Each row is a point on a tangle of strands that fork and nearly touch. The rows are in no order.
Two points are linked if the straight distance between their rows is under 130. Some points are linked to none.
rodot: [-49  58 -37 -37  -9  25 -17  -4 -41  20  56  -4   6   4 -31   8  19 -34
  45 -27  18  42 -10  49]
zisu: [-25 -21  46  10 -15  49 -49  26   9  25  23   4   1  -8 -16  42  56  72
 -21 -62  20   2   3 -24]
Demup: [-25  17 -71 -18   8  -9 -10  20 -11 -21  -5  -9 -20  14 -31   8   9  17
 -11 -46  10  20 -23  31]
guz: [ 33  15  26 -13 -80  -9  25   5 -27 -38 -17  54 -10  19 -40 -39  17  31
  58  37 -10 -46  26  12]
fov: [ 43 -52  21  17 -16 -15  -4  -5 -14  -5 -53  34 -12 -16 -39 -39  38  37
 -24  25   7 -31  -8 -31]
guge: [ -9   6  40  -5  -4 -57 -39 -25   9  11   7 -38   4  -6  37 -17  -4  71
 -53 -24 -15  -2 -47  18]
luvo: [ -9   9 -24 -59 -24 -27  49 -10 -21  35  26 -28 -23 -19  23  -5 -42 -36
 -57 -12  11  64 -26 -27]
pufe: [-60  32 -11 -10  59   9  18  11  55   3 -21 -47  11 -24  23  25  26 -13
  28   0 -46  21 -22 -26]
sifim: [ 14  29  10 -34 -40 -17  12 -23  -8  13  19   3   8  63 -37 -30  -1  20
  28 -13   5  47   8  -7]
petor: [-15 -19   2  25 -46  33   4   8  29  31 -12  14 -26 -28 -55  11  42  -1
  34  20  -5 -11  -2  -2]
bap: [-65   1 -59  -4 -34 -34  28   4  50 -14 -55   3  10  29 -33 -24  34  -6
  63  26 -12  13  -9  11]
lave: [-36  -4 -37   3  42  18 -74 -37  11  15  11 -53  28 -27  37  33  -5 -14
 -33 -22  -5 -12 -23  -3]
Loma: [  7  24  19 -10  31 -12  11  10 -12  10 -28  18 -28  19 -47 -39  11  -3
  15   1   5  44 -14 -16]
Ped: [  6  -9  12  14 -23 -65 -23 -45  28   7 -44 -34   8  41  22  -9 -20  67
 -32  -5 -18 -32  13  10]
nofi: [ 22   0  17 -54  -8 -15  76   5   5  -8  44 -39 -17  16  41  -8 -50 -20
 -33   1 -31  35 -47 -38]
dulo: [ 18 -59 -40  -5 -14  16 -22   2 -27 -15  56  -9  11  -6   4  21   7  13
 -78 -50  38 -21 -27  19]
puv: [  8  -7   9  51  50  20 -69  16 -24 -19 -38  20  14   8  -8  -1  47  -4
  -8 -27  39 -31  22  30]
dit: [ 10  31 -28  29  13  -5   8  21  61 -52 -13 -29  18  45  26  33 -29  18
  22 -10 -24 -38   4   8]
zev: [ 10  12 -35 -22 -53   3  19 -38   7   0  43 -27  10  59 -28  15 -27   6
  44  -3 -18   6  24  18]
tufi: [-55  39  -1 -26   9 -40  39  32  14 -29  -4 -22  -5  -8  15 -20  24  -4
  39  12 -45 -14 -31  50]
Nov: [  0  19  38   2  13 -80 -40   7  18   5  14 -24 -39  25  -4 -22   2  47
 -11 -19 -28  35 -79  12]
fen: [ 37   6  -5  31  35  -4 -11  31  26   1  26  -3 -54 -14 -36  10 -26 -28
  14   7 -23   5 -76   4]
nolu: [ 48 -47  18  53  10  52 -14  15  32  11  12   4  20   5  -7  20  -3 -13
 -45  -1  50  29  14 -46]
Pove: [-19 -34  25  28  36  17   6 -12  40   1   2 -27  59  -5   6 -47  23 -17
 -10  48   1  26   0 -28]
pil: [  37  -37   30    3 -101   18   54    5   18  -11  -14   42  -14  -20
  -28    2   10   15   26   45   -5  -63   34  -18]
Gunid: [ -6   0 -10  11 -20 -14 -54 -36 -13  18  25 -35  38 -39  63   4 -40  -9
 -52 -30  39 -14 -10  20]
tinid: [ 55 -50 -13  39 -30  24 -42   7  14   8  21   5 -13  14 -25  34  -7  23
 -63 -41  49  -7   1   5]
koso: [ 40  -7  36  42 -55 -24 -23  -3  16   0  -6  -2  30  20  37 -12 -34  19
 -55   3  60  49  13   8]
kinu: [ 17   7  15  35  25   0  12  31  15 -57 -13  12  30  14  41  10   7  16
  34   1 -17 -78  39  36]
bek: [ 12  17  15 -12  17   0   2   2 -20  30   4 -36 -27 -78  57  20 -29 -51
 -51   3 -18 -11 -29  14]
bogor: [ 22  38  70  18 -20  -2 -32 -27  19  21  39 -38  29  14  46   1 -55   7
  10  30 -13  55   9  -1]
rativ: [ -3 -25 -13 -20   9  44  14   3 -34  -6   9  -3   1  -4  25  54   6   7
 -27 -39   1 -60  57  -3]
Sed: [ 44 -16  40  53 -27 -12  -8  11   5  23 -55   9  -2 -38  19 -11   1 -24
 -66   7  58  24  17   8]
Robu: [-13 -13  -5  -9   0   2  -4   6 -29 -10 -59  24   0 -10  24  32  37  50
 -11 -30   2 -41  75  -8]
mogem: [ 29  24   4  33  40  29 -70  -1 -29  10 -18  -3  -3  -1  23  47 -21  -4
 -34 -57  50 -29  37  13]
nog: [ 28 -27  22  15  91 -11  17  -4   3   0 -69  27   4 -11  11 -14  15  28
 -10  10 -23 -23  22 -64]
suk: [ 22 -24  -3 -25  25   3  24  11 -27  -6 -32  57 -28  -2 -62 -31  38  21
  21   6 -11  -6  -3 -46]
difu: [-24  11  30 -39 -28  45  33  23 -67   1   1  26  12 -41 -12 -30  48  -2
 -16  -1  35  24  28  -2]
zir: [-27  28 -64   1  41   9  17  -2  59 -38  -6 -32  38  62  -1  20 -20 -15
  55   2 -31   5  -1 -27]
diruz: [  2  -6  27 -15  18 -47  30   9 -10  20 -15 -17 -58 -41  14  -8 -17  -9
 -38   9 -38 -16 -46   5]
Geke: [ 35  13   4   8  58 -27  26  20  20 -26  17  19 -35  12 -27 -42 -43 -40
  22  37 -30 -25 -74 -14]
pego: [ 34 -19  59  43 -58   3 -19  -2  37   1  57  -8  23  13  30  22 -36  34
 -11  16  18  54  -5   3]
sako: [ 34   4  21   1 -38  13  -2   3 -32  -9  93 -14  -8 -22  29  15 -46 -27
 -27  17  -4  18 -39  46]
fot: [-45  -8 -64  13 -13  23  36  26  26 -15 -40   5  16   0 -37  -5  24 -42
  31  29  26  29  20   1]
Vesil: [ -6  29  13 -15 -50  28  14  13   1  51  29  14 -22 -24 -26  28  -3 -27
  22  -1  22  84  -2  10]
befo: [  1  22 -31  11 -41  23  42  41   3  -2  -3   3 -19   2 -27  -2 -23 -52
   2  18  34  52   4  29]
Kerov: [ -9  -6  13 -32  -5  14  57  -9 -41  12 -30  18  14 -20  13 -32   7 -14
 -15  32   8  14  54 -18]
Neru: [-17 -10 -13  12  39 -10 -91 -20  16   4  42 -33  19 -11  24  19  -5  33
 -35 -25   1  53 -65  -8]
kosa: [-34   6 -81 -33  -1 -52  31  17  -6 -21 -39  20 -33  33 -47  -3  21   4
  53  -9 -24   3 -12  19]
bitad: [-10 -68 -22 -19 -12  61  -9  11 -38  12  57  10   0 -28 -30   5  34 -12
 -55 -19  46  15  -4 -18]
nal: [-41 -10 -39   4 -33 -44 -24 -49  37  24 -43 -35   6  15   5  19  -2  51
  16   6 -34 -37  34  20]
bel: [-41  18 -70 -26 -29  17 -15  -5 -34   4  35 -12  10   9 -16  13 -19 -11
 -17 -36  49  45  -3  19]
Potu: [ 43  -1  14  -5 -37 -24  16  11 -59 -20 -24  40 -25  -7 -10 -39   6   9
   6  28  -5 -56  30  53]
bupe: [  8  -7 -38 -28  26 -42  77   9 -10  -4 -45  61 -56   0 -28 -28 -34 -49
  36  38 -29   4  13 -45]
pomer: [  8 -27 -24  12 -12  49  21  33  -9 -65 -21  82  30  14 -10  -6  29 -30
  70  41  17 -57  77 -22]
bivuf: [   7  -32   32   22 -103   43   -5    9    4    1  -32   17    2  -17
  -26   15   52    9    3   32   31  -32   48   -6]
Vug: [-34  34 -24 -16   3 -21 -78 -35 -27  14  56 -28  22 -12  41   4 -46  -6
   7 -13   9  64 -62  16]
nani: [  0 -54 -42  11  30  58 -22  12 -26  -4   3  27 -29  -8 -32  54  23 -33
   5 -26  14 -64  34   9]
mano: [-29   2 -22 -42  -4 -57   1 -44 -40  21 -43 -11   6 -13  25 -35 -17  34
 -70 -29  18   1   2  -7]
bemos: [ 23 -28   6  55  67  44 -64   6 -23  11   1  13 -21  -9 -33  25  20 -34
  13  -1   6 -52   6  26]
Ziro: [-10  38 -17 -32  24  16  83  31  30 -23  11  60 -13   7 -42 -17   4 -40
  88  16 -18  -1 -19 -19]
fezuz: [ 44   5  27 -18 -32 -12  30  11  11   0  89 -13 -24  17   0   8 -44 -21
  13  12 -27  48 -66  -5]
los: [ 33  17  37   9  75  38  23  38  -8 -17 -36  21   3  15   7   8   4  21
 -18 -29  16   7  41 -58]
kefav: [-45  44   1 -34 -39 -19  11  -5  -8  70   0 -10 -25 -47  17  12 -24 -48
  -2  -6  21  84 -18   0]
Masi: [ -1   3   0  20 -13   9 -12   7  23  13  52   6 -20  -5 -64 -10  22  -1
  49  18 -17   8 -56  30]
Buv: [  4 -72  41  37   5   5 -26 -36  27  20  21 -20  43 -25  15 -17  40  21
 -33  21  -1 -28  -1  -6]
rimuk: [ -8  39 -62 -11   7  -6 -22 -32  33 -23  32 -54  11  69 -13  10 -39 -20
  50   2 -45  18 -30  21]
zose: [-72  50  -1   0  24  -3 -16  -7  19  10  -1 -52  23 -23  37   0  18 -14
  23  11 -26  11 -16  43]
kar: [ -6 -78 -10  52 -27   6 -47 -51  19   4  11 -22  53   2  17  12  19 -18
 -35   5  24 -49  27  33]
Bur: [ 15 -14 -37   8  29  16  -7 -26 -11  15  15 -34 -15 -22  11  26 -30 -46
 -40   9 -11 -10  -6  -1]
Tik: [ -8 -42  -9 -11 -18 -17 -23 -60  -9  43 -10 -24  16 -36  37   7 -16  35
 -80 -30  11 -24  17 -19]
mulo: [  6  36 -17 -46  45 -30  61  21  39 -32  22  31 -25  44 -38 -24 -10 -25
  57  -7 -35  -3 -71 -30]
ritu: [-37  58  36 -41   2 -66  21 -12 -18   7 -19 -19 -17  18  20 -32   6  20
  32   2 -46   1   0  37]
bugin: [-28 -35 -18  19 -30   9 -54 -65  14  31 -15 -27  20   4  15  42   1  31
   2  -7  -4 -68  67  13]
Les: [-35   2  44 -15 -17  44 -32  22 -50  -2   0  27   9 -19 -19  -7  73  42
  -7 -30  34  -9  25   3]
divof: [ -3  28 -11 -25 -13 -34  68  36  33 -33 -38 100 -43  10 -27 -36  -9 -31
  75  36 -15 -24 -12 -23]
dukez: [ 16  27  10   6   7  29  22  32 -18 -48  71 -29  15  -5  28 -10 -18 -42
   4  23 -22 -28 -28  52]
Sim: [-38 -11  24 -20  -6  77 -30  16 -29  24  68  -2  14 -16   8  50  15   6
 -31 -56  32   9  18 -29]
Pinub: [ 49   3  32  25  65  54   5  23 -16   9  11   9  -5 -12   1   3 -17 -32
 -25   3  27  24  14 -39]
bora: [ -4  23  -8 -29  30  17  45  -8 -14 -47  45 -21  32  28  21  -9 -21 -23
  45  23 -50 -31  20  15]
rogut: [-11  36  23 -52   6 -41  82  -8  -7 -25   2  -1   6  49  28 -41 -22   1
  47  22 -41   0  24 -12]
vege: [ 18 -60 -23 -21 -33  -4  -1   9 -34 -17 -70  48  -4 -11 -18  13  62  58
 -19  -3   4 -45  42 -45]
sos: [ -9 -19   5  10  94  -3  23 -22   1   0 -49   9  41  11  12 -56   7 -15
  -1  47 -14  10  27 -47]
pufi: [ 18  24  37  26  10 -32 -13  25  72 -11  15 -11   9  47 -17 -11  -4  40
  30 -16 -14  41 -60 -21]
Lun: [ 26 -18 -11  25  53 -25 -29  -5 -21  11 -99  39 -11 -15  16  14  16  13
  -3  -4  -6 -35  68 -10]
luve: [ 24   2  -2  46  35  -2 -28 -18  10  34 -82  12 -21 -17  -8   2  -6 -18
 -30  10  26   7  28 -13]
Gapa: [ 32  25  44   6  13 -24  28   8 -11 -15 -30   9 -14   1  34 -10 -26  22
  14  20 -36 -54  35  22]
nota: [-24  63  58  -5 -10 -15 -48 -20  -4  22  50 -18  26 -13  48   2 -28  13
  40  -1  -3  73 -38  31]

Follow the links from the first point to the second, and from the first to the third. Name the last point that the two ways share.
puv; pego; kar | Lun
tinid; guz; Neru | Lun
Geke; mogem; bogor | Robu
Buv; bogor; Kerov | nog
nolu; bek; nal | nog
Pove; pil; mogem | Robu
kar; mano; bek | lave

A fork is a point with three links, a tip a point with one. Leave the first point through the second and follow the links. Name the first fork or tip that comes.
fot; befo | pufe
mulo; Geke | Robu
vege; fov | bupe
pufi; Nov | nog
sos; Pove | pufi
Lun; luve | lave
luvo; kefav | rodot
lave; Neru | Lun
